Each row is a point on a tangle of strands that fork, close into loops and nearly touch. The rows are in no order.
(in the rows, 128 means zero)
Two points are linked if the straight distance between their rows is under 121. Some points are linked to none.
Z_749: [144 161 124  87 154 152 139 139 103 138 160 125 168 153 145 144 111 101
 144 159 101  81 157  90 120 172 141 159 125 146]
Z_654: [104 133 146 169  59 153 112 122 166 123 126 134 131 100 130 141 117  85
 114 158 171 128  91 164 103  89 138 119 130 125]
Z_713: [ 87  59 105 143 148 121 104 135 156 108 165 150 131 109 135 126 141 143
 117 124 156 111  39 119 101 115 151 107 139 159]
Z_428: [156  93 137 132 133 128 149  87 150  79 168 146 128 149 100 139 157 140
 118 139 151 163  99  92 150 109 112 115 145 149]
Z_593: [126 136 144  84 157  50 174  93 111 103 120  88 140 147 123 117 141 143
 112  97  97 165 128  50 168 114  89 135 131 100]
Z_209: [185  88 142 136  63 109  98 168 111 194 110 103 102 135 127 125 101 136
 124  36 162 132 129 117 142  92 114 128 135  88]
Z_925: [169 121 118  73 118 115 127 142  97 123 159 200 107 139 131 111 139 184
 124  94 138 151 105 148 148 135 160 121 128 140]
Z_514: [129 187 137 125 165 158 123 143 138 142 130 113 167 106 149 159 107 100
 126 133 128  84 178 123 112 166 125 164 120 139]
Z_108: [108 162 113  59 151 126 156 151  42 159 117 130 134 117 119 146 123 112
 139 166  23 112 180 103 139 194 125 123  89 158]
Z_571: [133  86 137 148 135 136 139 186  91 114 164 146 146 150 135 129 128 169
 154 128 150 119  96  95 111 122 132 148 132 132]
Z_930: [137 134 121 177  55 168 104 137 159 121 145 119 133 104 127 162 108  83
 119 147 178 113 156 146 113  84 119 135 144 108]
Z_310: [138 233 128 103 127 154 145 154 115  63 142 168 112 100 112 189  94  69
 107 144  76 104 207 167  93 165  98 126 105 137]
Z_720: [ 95 128 169 105 115 104 120 108 152 160  77 100  88  77 165 113 142 109
  90 114 150 120 103 143 171 127 173 151 111 105]
Z_505: [146 125 146 128 179 119 141  63 149 133 122  89 157 107 117 120 145  90
 115 149 129 131 144 127 158 163 108 142 143 149]
Z_388: [ 46 141 145 108 121 129 110 141  83 112 125 111 125  90 162 112 120 108
 145 135 104  98 101  80 150 126 158 160 118 146]
Z_131: [109  93 143 186  67 149  96 148 163 161 112 147 119 107 142 122  99 114
 118 113 184 127  92 163  85  72 146 110 112 139]
Z_680: [179 102 166 158 113 144 106  90 170 156 145 150 102 161 111 118 145 123
 125  99 162 131 161 129 140  94 118 106 144  96]
Z_677: [203 115 135 111 111 125 123 137  98 160 118 131 152 127 138 148  61 189
 150  89 131 156 168  59 160 129 118 115 117 104]
Z_694: [208 136 110  93  92 157 113 106 139 159 157 166 124 133 123 162 113 138
 104 119 133 132 172 118 147 106 114  94 101 118]
Z_325: [157 110 140 103 165  48 169 117  72  96 131 110 146 172 115 104 133 170
 146  86  81 180 125  63 165 143 100 127 148 126]
Z_340: [ 99 110 159 134 136 122 144  62 203 159  72 118  65 136 128  90 155 150
 108 108 165 166  94 149 154  96 154 117 142 108]
Z_711: [198 185 101 116 120 148 130 155 140  53 166 164 154 138 116 175  98 129
 130 139 117 121 223 156  91 144 110 109 122 110]
Z_424: [142 172 127 139  90 163 129 118 179 172 104 116 107 159 113 135 125  94
 104 134 188 129 117 199  92  96 126 144 119 138]
Z_555: [186 106 139  97  77 115 111  98 136 137 162 143 133 130 134 138 105 130
 107 106 130 148 174  70 172  95 121 105 122  91]
Z_302: [107  94 162 137  99 130 155 112 132 139 123  62 150 143 159 133  94  95
 126 148 149 124 133  45 138 115 136 153 137  85]
Z_389: [157 126 151 158 154 132 136  45 194  94 142 119 144 109 115 140 131  79
 112 138 152 141 147 134 152 133 120 124 139 132]
Z_655: [166 123 130 114  46 155 105 156 103 123 183 123 127 148 118 160 118  72
 125 152 134  96 144 108 130 104 116 135 144  82]
Z_618: [ 83  86 144 147 112 111 116 127 185 164  82  91  68  95 152 132 123 147
  97  71 192 130  71 128 114  80 157 124 108  98]
Z_222: [ 57 133  99 169 154 131  95 155 108 131  94 114 126  74 130 114 163 135
 145 141 115 117  84 160 135 138 136 147 111 176]
Z_774: [ 77 181  75 168 156 118 121 148 115  62 131 124 135  91 132 109 176  87
 135 177  85 104 145 210 100 159 118 138 141 142]
Z_833: [114 138 131 129 129 157 132 125 144 112 138 121 136  96 130 150 146 144
 130 165 159 121 134  94 123 105  97 152 131 109]
Z_402: [ 98 191 129 116 146 137 140  81 169 151  73 127  92 131 108  89 158 103
 123 158 123 139 151 225 113 142 149 125 133 136]
Z_26: [ 95  41 132 184 140 131 115  69 221 158 111 130  87 146 127 127 109 120
  95  87 183 150  54 133  86  81 147  60 119 142]
Z_752: [ 79  74 144 186 155 129 100  84 212 166  92 144 113 131 144 119 107 122
 115 124 151 142  58 184  80  96 152  72 137 139]
Z_181: [116 100 150 154  87 147  88 184 108 167 147 111 120 135 155 140 105 101
 141  86 150  83 127  88 118  93 126 152 118 119]
Z_624: [ 85 121 140 117 188 125 143 101 130 160  99  90 141 110 153 110 135 140
 142 148 103 111 151  71 165 163 146 148 133 112]
Z_788: [154  67 175 168  95 126 118 117 161 157 117 105 110 137 131 131 126 109
 112 103 176 131 142 115 139  76 113 129 134  77]
Z_259: [166 197 115 121  65 179 130 133 148 165 123 173  78 160 103 143 119 127
 127 121 138 133 190 196  97  91 130 113 105 128]
Z_737: [ 55 106 159 157 115 119  82  94 182 129  99 117 126  76 164 149 123  74
  94 163 143 107  60 155 131 115 157 120 131 119]
Z_21: [117  85 148 164 151 117 118  91 179 133 118 109 132 110 126 118 135 115
 111 121 166 135  79 113 130 111 124 124 131 136]
Z_195: [ 44  73 136 152 173  58 125 140 126 150  83  56 135 107 169  90 108 132
 133 101  99 123  74  73 141 131 151 128 140 100]
Z_723: [154 125 148  96 139 135 127  74 144 138 146 142 134 111 148 133 122 115
 123 136 118 116 171  84 164 125 124 124 129  91]
Z_780: [212 105 121 128 110 152 103 172 116 120 167 148 152 162 117 162 109 158
 159 113 153 117 161 122 135 134 131 129 119 117]
Z_419: [142 187 146 142 120 182  96 158 113 150 119 170  96 106 133 149 122 128
 132  91 137 113 166 162 114 122 125 167  97 157]
Z_121: [215 166 104 164 100 148 101 147 164 129 132 124 151 140 119 170  97 113
 125  97 153 115 233 162 112 111 113 113 120 102]
Z_476: [164  94 117 103  97 103 135 193  86 106 166 132 141 175 136 135  96 197
 157  65 133 133 119  56 126 112 133 142 138  97]
Z_4: [ 40 134 127 184 153 121  87  81 226 144  75 120 128 114 141 136 118 102
  98 159 147 125  68 217  91 109 164  88 131 136]
Z_364: [112  94  82  96 146  71 159 156  34 130 141 101 137 156 133  92 163 158
 144 136  48 126 128 115 155 179 126 136 128 145]
Z_112: [ 88  80 121 144 180  44 135 150 126 105 145 115 139 139 135  98 130 164
 127  46 112 147  46  69 107 115 117 124 154 112]
Z_447: [145 113 111  90 135 119 151  99 120 116 142 190 107 162 109  81 172 181
 120 127 129 172 100 167 136 126 149 111 148 151]
Z_899: [ 26 112 112 120 157  58 113 126 128 141  58  28 123  98 159 107 130 119
 110 118 103 107  83  90 181 141 169 156 121 107]
Z_245: [110 165 183  89  80 133 127 115 123 166  80 129  87  92 139 118 134  83
  90 117 156 126 111 163 145 119 154 157 104 146]
Z_202: [ 93  71 148 140 139  55 137 127 151 112 116  86 127 117 138 108 112 134
 113  66 149 143  72  70 116  81 115 127 147  97]
Z_357: [ 73 149  86 165 154 113 105  85 164 137  80  85 110 103 101 103 201 101
 110 182 117 126  97 209 140 135 126 121 134 131]
Z_243: [113 109 144 109 120 123 143 110 118 126 150 106 164 163 147 112  93 132
 146 140 122 122 135  30 137 119 138 137 149 104]
Z_439: [152 164 161  44  60 143 138 131 109 136 116 171  92 102 126 132 123 117
 101 111 115 152 140 139 145  99 123 114 102 124]
Z_408: [108 102 169 152 143 122 148 149 128 167  74  70 143 102 146 137 112 140
 125 130 155 132 114 105 141 141 110 168 118 117]
Z_998: [184 139 110 132 147 155 133 143 150 126 145 141 155 139 102 146 134 149
 124 130 175 128 117 163  95 137 107 138 129 162]
Z_918: [162 145 173 105  77 156 118 189  82 117 146 158 136 138 104 134 123  76
 132 136 127 109 132 166 103 139 127 140 116 151]
Z_837: [108  94 148 159  91 142 137  86 199 174  90 113  69 131 139 111 125 139
 106 103 196 158 110 151 124  68 165 119 125  96]
Z_963: [157 138 148 114 133 149 118  94 153 156 124 164 104 129 116 103 148 126
 126 118 150 123 145 158 126 115 134 119 140 126]
Z_940: [133 157  62 133 163 119 144  85 135 100 148 128 144 101  98 113 185 116
 121 170  80 125 172 190 141 178 118 112 140 156]
Z_731: [218 121 150  76  80 141 111 174  96 115 145 150 129 161  97 181  92 150
 157 148  97 134 195 113 145 133 106  81  78  75]
Z_111: [ 66 116 143 108 144  88 124 150 104 142 110 102 138 114 156  89 115 129
 144  96 111  99  93  64 133 118 145 150 134 109]
Z_946: [185 128 144  89 133 148 129 139 101  95 163 181 137 152 104 166 119 140
 152 165  84 128 198 123 140 154 119  97 116  88]
Z_674: [151 205 130 122 113 157 142 104 173 112 131 126 113 118 117 175 127  81
 100 155 142 118 194 176 104 136  77 133 131  71]
Z_178: [172 117 126 100 181 114 144  96 122 156 129 107 152 126 120 123 136 148
 124 116 123 137 128 105 158 174 110 138 129 167]
Z_997: [136 169  97 127 130 158 151  89 178 123 155 167 130 180  92 105 134 153
 131 144 154 149 127 198  88 118 159 110 143 165]
Z_857: [173 187 132 106  83 178 108 173  93 148 136 195  82 129 129 173 111 138
 127 100 112 117 168 144 132 109 116 140  75 149]
Z_799: [ 81 164 185 134  97 161 134 129 121 149 117  91 116 109 167 161  93  59
 126 158 132  86 157  83 134 131 151 185 108  99]
Z_129: [151 154 109 161 165 139 129 175 121 101 129 174 135 144 121 103 151 159
 143 124 139 126 131 228  82 154 128 132 143 157]
Z_116: [150 146 125  51 160  94 166 129  73 148 120 137 148 190 150 130  76 178
 146 130  57 136 154  36 139 153 132 113 121  97]
Z_273: [109  80 150 145 153  92 120  95 160 166  96 130  86 163 126  71 142 146
 120  74 143 163  43 149 107 103 123  95 157 130]
Z_343: [190 162 103 120  76 175 136  91 164 148 148 165  95 192  89 133 117 134
 135 135 146 153 189 182 115  84 135  87 123 102]
Z_68: [110 171 158 182 110 143 129 139 175 123 105  98 136  87 157 159 105  68
 103 142 177 111 156 185  99 128 129 164 115 100]
Z_135: [101 168 133  60 109 131 156 162  51 129 129 145 120 181 150 153 112 140
 145 153  69 115 140  40 130 129 143 143 117 122]
Z_70: [146  71 138 156  82 108 124  99 167 162 112 116  76 129 135 104 117 143
 109  50 185 150 132 107 140  61 139 102 133  91]
Z_717: [115  86  92 146 173 109 149 114  89 114 141 122 164 120 133  99 139 187
 158 136  91 145 133  80 171 163 147 127 140 149]
Z_381: [144  89 130 160 138 157 139 120 152 131 146 111 141 132 125 155 122 153
 145 120 179 134 141  62 128 101 103 133 127 112]
Z_817: [139 164 144  66  71 144 127 177  59 138 140 145 109 165 146 173  93 133
 138 120  80 116 170  58 134 106 113 135  90  94]
Z_522: [ 87  84  88 141 173  37 113  98 128 130  93 104 105 107 123  62 162 154
 113  59 110 156  47 125 159 130 125 104 149 147]
Z_504: [152 104 135 117 148 111 127 154  89 151 110 140 119 106 131  86 137 177
 144  84 129 156  91 131 137 148 117 137 155 142]
Z_933: [ 80  94 120 151 169 132 143 170  96 139 135 107 160 151 146 116 119 154
 166 152 122 104  82  79  99 145 138 146 140 153]
Z_25: [108  69 100 120 170  73 143 143 110 106 152 127 127 145 130  95 170 182
 129  93 121 140  49  98 122 125 123 127 152 143]
Z_324: [115 211 138  88 121 161 133 137  98  86 160 182  90  92 102 165 133  79
 110 154  72 110 160 161 114 166 121 145 109 156]
Z_168: [138 148  97 132 151 139 158  58 171  86 139 145 117 136  90 115 170 139
 121 164 141 162 120 175 126 134 127 108 157 164]
Z_288: [155 152 154  96 125 153 151 137 100 111 116 129 182  99  97 143  93 108
 143 177  99 136 198 121 135 173 124 119 117 123]
Z_518: [100  45 105 173 185  79 125 110 121 107 141 123 132 137 118 109 161 156
 117 113 113 154  33 116 128 134 104 101 143 165]
Z_859: [ 55 120 114 177 166 139 123 168  85 138 100  94 156 104 155 105 136 137
 172 158 104  99 115 115 114 152 133 156 120 147]
Z_438: [121 129 170 118 138 131 142 160  94 146  91  95 148 116 118 132 132 109
 137 150 123 134 131 126 132 145 102 146 120 136]
Z_75: [165 198  91  88 146 149 169 115 142 102 131 194 127 123  99 135 128 149
 106 149 112 147 181 214  98 149 134  92 117 158]
Z_109: [ 91 154 118 142 146 155 124 160 109 109 126 151 125  94 131 120 166 127
 140 157 124 112 112 167 115 136 135 142 127 168]
Z_649: [ 87 108 100 116 139  83 152 139  65 153 111  70 162 142 140  82 139 120
 147 144  75 121 106  88 145 166 133 143 136 152]
Z_690: [205 138 136  61  89 137 142 158  92 123 151 190 116 160 102 137 134 161
 126 122 133 148 130 180 127 150 141 108 109 141]
Z_659: [118 134 173 101 123 123 123 127 127 163 108 108 119 110 177 131 113 117
 121 108 121 109 163  79 163 123 138 153 116  75]
Z_187: [141 130  96 136 106 168 128 108 185 161 154 157 120 160 111 106 114 148
 126 111 185 129  95 173  85 103 162 116 130 174]
Z_422: [ 75  61 117 167 164  60 130 110  94 159  95  63 164 121 154  73 137 127
 145 124  78 127  96  85 159 165 132 137 148 131]
Z_122: [139 129 101  60 166  67 170 134  60 130 125 117 141 157 131 114 133 178
 136 116  58 149 136  74 155 155 112 123 127 122]
Z_594: [ 95 145 139  98 106 108 148 150  94 155 113  94 142 142 162 115  80 153
 149  89 112 114 121  28 120 111 151 153 130 114]
Z_834: [ 97  69 136 159  84 115 109 177 131 167 122  93 103 123 164 141 105 122
 114  74 162 105 110  79 111  64 116 140 122  84]
Z_821: [110 112 116 133 141 113 109 140  99 176  90 142  93 116 123  59 169 148
 135 103 113 136  64 182 137 152 136 129 153 160]
Z_86: [153  85 152 170  91 146  95 179 117 148 127 158 127 119 137 103  97 145
 148  89 172 131  90 148  99 103 137 115 138 141]
Z_853: [ 93 184  94 148 150 137 126 141 130  88 126 165 124 107 126  94 167 121
 131 155 115 125 144 227 100 139 148 127 137 166]
Z_721: [184 112 151 144  62 149  92 180  98 168 131 153 104 145 124 116 115 142
 148  78 153 118 138 148 126 100 123 125 123 115]
Z_367: [127 139 134 163 112 178 119 181 111 111 170 123 169 167 147 151  95 126
 175 152 139  83 155  92  93 129 147 150 128 136]
Z_771: [182 135  90 179  56 165  96 155 144 151 130 122 132 115 122 161 108 107
 139 116 162 114 207 156 126  83 134 121 129 121]
Z_927: [193 117 172  83 141 114 141 113 104 132 127 163 114 147 102 120 138 149
 122 118 102 155 162 119 160 135  95 101 127 112]
Z_18: [ 51  97 175 148 110  94 105 163 139 141 101  95 104  99 175 136 117 101
 109 109 142 103  71 102 117  82 129 144 124  87]
Z_405: [129  68 185 172 153  85 151 104 139 122  98  92 119 123 138 105 113 138
 131  62 151 162 114  58 154 110 112 124 147 101]
Z_976: [125 128 119 121 162 131 157  85 106  80 157 127 150 125 105 133 158 114
 141 193  77 132 162 104 152 173 109 129 154 111]
Z_384: [103  79 152 140 115  97 134 123 176 158  98  65 108  94 165 139  99 136
  81  75 181 122  97  86 150 103 155 136 104  93]
Z_78: [192 103 123  87 134  99 150 120 104 112 154 138 161 150 128 143  89 188
 129  88 122 167 132  47 165 127 115 114 121 127]
Z_73: [ 89  84 111 158 148 104 114  96 120 113 141 121 162  87 130  85 159 109
 141 174  98 128 110 127 156 146 144 116 146 147]
Z_862: [ 90 173 139  93 113 161 148 123  94 100 130 131 118  87 125 150 133  86
 133 194  97 121 145 111 144 147 114 157 130 104]
Z_468: [ 95 136 160 148 134 150  95 164 144 171  95 124  96 110 147 128 143 119
 124 107 159 100  94 146 111 109 127 163 119 125]
Z_355: [166 179 124 164 134 128 143 114 188  62 128 138 152 143 113  91 123 100
 121 134 158 139 168 205  76 120 114  96 159 127]
Z_898: [ 87 126 120 102 135 136 161 161  63 118 140 121 152 175 148 122 131 150
 173 180  96 106 124  70 119 144 156 152 139 128]
Z_938: [175 138 115 144 128 149 131 184 118  75 161 194 137 155 122 151 142 176
 147 137 162 139 145 205  98 153 156 136 130 150]
Z_14: [134  91 152 146 123  80 125 156 117 146  92 122 122 102 135  76  99 160
 128  57 148 167  47 128 116 130 111 122 161 134]
Z_979: [109 150 139 150  87 181 110 157 120 151 147 110 134 132 151 167  92  97
 140 132 146  78 174  87 115 102 133 168 109 113]
Z_55: [148 112 114 134 184 118 143 129 126 122 156 136 155 137 109 126 161 144
 127 145 137 131 106 149 135 166 116 141 139 178]
Z_71: [ 84  94  41 152 159 108 127 122  91 128 134  87 158  97 126 102 171 177
 151 146  90 121 125 112 168 166 140 139 113 163]
Z_213: [ 73 130  35 154 161 124 129 141  75 108 155 107 156 114 132 116 172 142
 155 178  65  95 152 136 147 183 156 149 108 159]
Z_590: [205 158 105 113 109 159 126 119 147 118 155 187 127 153  99 163 118 162
 122 140 145 157 186 165 127 112 114  84 106 119]
Z_991: [162 189 102 106 153 154 145 154 112  79 155 162 167 103 121 171 109 143
 123 157 119 122 179 152 104 155 115 132 116 145]
Z_623: [111 156 134  70 105 148 140 148  97 104 153 142 121 119 125 163 145 139
 127 170 110 123 128  93 139 116 101 157 117 106]
Z_664: [120  79 133 167 182 102 139  80 120  92 155 129 141 135 122  99 163 138
 148 119 106 146 124  65 180 143 121 110 152 163]
Z_237: [170  90  97 154  88 158 111 155 123 145 164 115 145 143 123 172  97 148
 146 110 152 111 166  66 139  92 123 129 121 109]
Z_141: [128  87 120 126 138 119 133 114 150 146 133 165  93 186 112  74 148 181
 130  97 158 167  50 167 107 109 148 107 153 157]
Z_684: [183 147  93 115  76 167  97 179  94 118 191 168 132 162 123 195 104 134
 147 131 122  92 190 124 132 121 130 137 100 121]
Z_139: [168 115 147  60 144 118 150 147  67 111 144 176 143 135 111 128 139 150
 132 157  61 143 172 117 146 168 124 105 117 110]
Z_462: [ 72 148 102 171 123 139 109  89 203 123 113 140 144 133 136 119 115  97
 113 167 155 129  71 212  64  99 147  94 141 168]
Z_789: [139 186  83  89 164 140 145 104 132  99 135 163 142  78 111 149 144 139
 108 168  88 135 175 169 127 164 113 111 105 155]
Z_616: [ 88  67 150 160 142  87 105 183 103 148  95 121 135  97 165  99  90 149
 131  73 125 143  28 111  93 130 122 108 142 127]
Z_5: [158 106 123 102 148 130 143 171  78 125 165 140 156 188 144 142 111 203
 161 118 130 131 130  68 133 153 152 149 134 125]
Z_417: [163  83 143 135 130  90 140 116 131 118 132 110 139 138 127 121  92 171
 131  42 155 157 122  47 152 105 107 117 136 113]
Z_6: [230 101  86 158 102 151 114 115 163 132 179 157 118 199  87 160 129 165
 130  88 170 144 157 149 136 103 135 101 132 148]
Z_882: [ 70 199 135 142 145 159 110 117 174 166  79 142  92 139 125  92 146 113
 132 136 145 126 107 223  97 117 162 140 121 156]
Z_410: [ 95 140 109  68 145  78 134 105 100 145  82 104 102  84 130  91 167 144
 111 128  84 150 123 113 183 129 117 133 113 119]
Z_812: [123  41 148 157 136  93 124 163 119 102 152 119 155 164 132 119 116 149
 140 119 145 135  56  88  93 103 109 115 145 119]
Z_819: [141 191 171 136  98 162 121 158 122 101 114 146 132 106 112 131 117  62
 124 142 133 123 159 192  88 140 129 139 113 154]
Z_406: [183 130 126  71  76 128 120 186  62 118 156 141 137 190 136 175  76 164
 164 129  87 126 175  67 142 123 137 112  84  91]
Z_403: [ 64 161 100 129 150 143 146 156  66  91 155 128 144 115 132 129 160 105
 155 188  57  94 164 129 129 179 143 154 120 152]
Z_451: [ 85 124 109  86 137 106 156  93  91 103 146  95 137 127 129 115 159 111
 138 189  63 114 133  75 157 169 125 137 150 107]
Z_347: [175 181 151  87 127 173 125 188  84 126 139 203 103 134 113 164 132 132
 130 130  95 114 185 169 114 152 117 131  89 138]
Z_285: [ 77  43  75 174 196  86 103 123 123 145 129  77 148 118 130 118 150 146
 134 121 103 119  43 106 134 168 122 111 128 176]
Z_724: [112 214 141 128 120 175 105 126 159 149 113 174  83 107 137 120 142 110
 129 110 138 104 154 196 107 116 152 139 117 154]
Z_344: [141 170 119 158 146 146 122 124 190 137 118 118 139 132 123 135 140 102
 106 133 173 121 117 189  74 120 104 143 136 150]
Z_456: [176  76  96 152 106 153 112 112 164 144 174 159 122 163 106 138 117 149
 123  82 180 127  94 129 107  98 140 105 135 159]
Z_208: [158  56 153 178 174 112 136 103 119  96 159 143 142 165 119 104 129 150
 151  75 141 156  96  71 158 144 124 103 157 162]
Z_652: [ 67 162  93  97 132 136 126 130  68 134 115 111 113  85 122 125 163  91
 141 169  33 102 173 128 159 188 129 133  95 150]
Z_253: [183 117 140 102 112 142 142  96 127  67 173 143 143 147  87 150 137 114
 134 178 137 148 136 116 144 134 102 122 142 105]
Z_908: [ 34 134 106 149 147 118 100 100 130 124 111  69 137  89 143 122 156  72
 133 194  93  98 112 126 160 160 140 150 138 104]
Z_744: [162 106 113  86 138  96 158  87 112  84 156 149 123 136 106 115 175 162
 117 131 112 179 113 115 173 127 130 108 142 156]
Z_247: [156 145 159 105  49 157 130 143 118 163  98 127 102  90 134 140 108 107
 105  94 159 148 143 144 146 103 132 142  95 137]
Z_881: [169 140 119  56 116 138 116 138 102 157 153 177 126 125 163 153  99 155
 114 113 109 117 149  93 151 126 113 129  87 120]
Z_696: [105 135  93 145 150 121 130  79 164 121 121 124 125 137  97 105 182 107
 113 174 132 137  80 199 119 129 122 118 148 172]
Z_500: [ 93 184 136 159 142 135 147 135 139  93  93  98 151  75 132 146 128  84
 126 170 140 120 148 176 108 146 104 160 130 127]
Z_486: [185 198 111 115  63 173 113 165 129 103 161 176 103 158 100 162 110  94
 125 127 127 116 198 204  89 111 130 115 113 132]
Z_48: [112  25 132 157 143 101 106 132 150 119 150 148 128 142 139 131 111 148
 113  80 151 135  30 103  79  98 117  77 132 143]
Z_437: [188 197 114 144 119 144 128 149 163  77 125 139 149 125 121 137 105 121
 126 121 157 132 201 184  86 122 107 114 137 125]
Z_54: [113 125 107 105 143 123 137 163  64 108 144 156 120 111 127 111 185 158
 139 157  96 115 121 146 143 149 140 142 130 145]
Z_196: [ 90 109  91 112 139  59 118  95 112 138  89  83  96 100 113  63 194 140
 116 124  98 153  84 142 175 121 131 114 133 130]
Z_81: [ 93 154 126  81 141 112 133 107  94 152  83 112 115  65 123 124 157 113
 114 160  71 132 166 133 180 160 123 132 102 125]
Z_351: [ 74 162 103 181 171 117 119 105 177 101  83  83 143  85 135 129 156  85
 110 181 130 121 116 198 115 143 105 139 142 129]
Z_153: [ 68 136 136 151 112 151  94 121 157 107 141 132 143  63 142 135 118  75
 123 167 144 108  86 145 118 112 146 132 129 149]
Z_356: [134 130 161 176 126 155 136 152 150 167  91  82 140 101 147 163 107 115
 113 129 185 117 159 149 123 118 125 167 108 107]
Z_433: [ 99 128 101 154 124 153 122 130 167 139 135 155 145 137 126 109 125 130
 114 138 157 130  47 201  74 120 158 109 138 199]
Z_541: [137 132 140 105  88  93 131 158 110 155 108  99 134 121 159 132  65 159
 121  48 139 136 140  47 140 101 122 154 120  79]
Z_996: [ 72  94 113 144 158 103 102 114 148 170  68 117  95 128 124  70 152 158
 123 109 134 150  32 175 115 116 139 109 146 163]
Z_281: [169 106 136 108  92 118 145 140 111 118 150  92 158 213 123 142  90 140
 160 123 122 120 147  25 130 109 128 128 139  86]
Z_999: [153 124 161 119  85 147 153 117 127 139 117  78 149 144 126 176  86  99
 131 170 148 129 181  74 142 131 108 148 119  75]
Z_203: [189 168 142  86  88 161 138 112 142 101 157 155 117 135  86 173 116  76
 112 172 124 129 183 165 110 140  86 106 135  82]
Z_818: [ 62 113 115 151 159 107 100 119 145 151  75  94 116  90 125 111 171 124
 117 158 133 131  67 165 139 123 131 126 130 137]
Z_754: [165 158 154  95  69 167 122 153 103 110 163 143 124 129 103 163 115  57
 133 164 120  94 170 138 112 141 106 141 119 102]
Z_331: [186 108 136 137 136 144 134 108 123  72 192 139 164 186 107 153 120 124
 155 161 128 123 169  78 144 145 125 122 143 114]
Z_362: [198 123 126 194 141 156 123 111 187 113 141 155 124 196  86 128 131 152
 139 104 178 150 141 171  99 110 123 103 144 148]
Z_667: [ 54 100 146 155 157 114 104  93 174 122 119  88 141 101 156 142 140  74
 119 176 128 105  78 111 140 134 133 138 156  94]
Z_404: [140 148 137 191 154 138 124  44 226 102 137 129 109 144 115 140 144  81
  99 132 173 136 135 160 117 114 114 112 162 126]
Z_105: [161 155 135  89 117 157 158 134  97 159 114 107 159 167 135 180  75 142
 140 163 114 120 185  55 129 136 110 139 108 104]
Z_339: [145 151 118 148 175 122 142  94 149  64 156 134 159 112 103 119 154  97
 133 175 109 123 175 158 121 155 112 125 159 120]
Z_617: [ 60  87  87 140 195  27 121 108 141 106 116  73 130 125 133  81 145 145
 124  51  86 139  56  72 147 126 125 123 144 125]
Z_828: [ 91 187 116 104 112 148 141 126 107  79 136 140 105  72  96 138 158  62
 123 192  86 116 129 179 122 169 114 149 138 143]
Z_89: [143 228 108 105 159 134 137 102 172  75 131 122 135  93 124 155 117  79
  90 150 125 120 189 172  98 158  92 126 151 113]
Z_182: [ 98 152 135 127 153 133 137  46 198 162  72 120  81 132 113  86 162 120
 114 146 147 152 118 190 144 118 160 113 132 122]
Z_648: [166 131 156 108  92 142  97 203  66 141 150 173 114 148 138 124 110 133
 147  87 128 111 120 131 127 144 128 156 115 149]
Z_785: [145 110 141 193 157 147 132  77 190 135 122 137 119 186 100 110 140 128
 121 118 168 159  88 175  97 107 126  94 147 171]
Z_242: [151 144 117  73 152 146 141 135  92 147 141 141 170 119 145 151 110 151
 130 127 106 125 143  90 147 163 125 133 111 148]
Z_454: [ 88 155 178 107 126 135 132 118 141 152  95  87 111  81 174 150 133  93
 111 145 130 100 147 125 167 143 154 176 109  92]

A tip is a point with one link. Name the tips that can be reached along the links from each point below, in the order of the rows.
Z_213: Z_108, Z_677, Z_285, Z_208
Z_833: Z_310, Z_684
Z_724: Z_963, Z_384, Z_347

A piece is two or more points that can be reached from each other along the links. Count, over all rows, the pieces, the separate loops (a circle has one, a figure eight two, a Y none), the forks (points with three links) and the tips (points with one).
pieces: 7
loops: 0
forks: 29
tips: 43
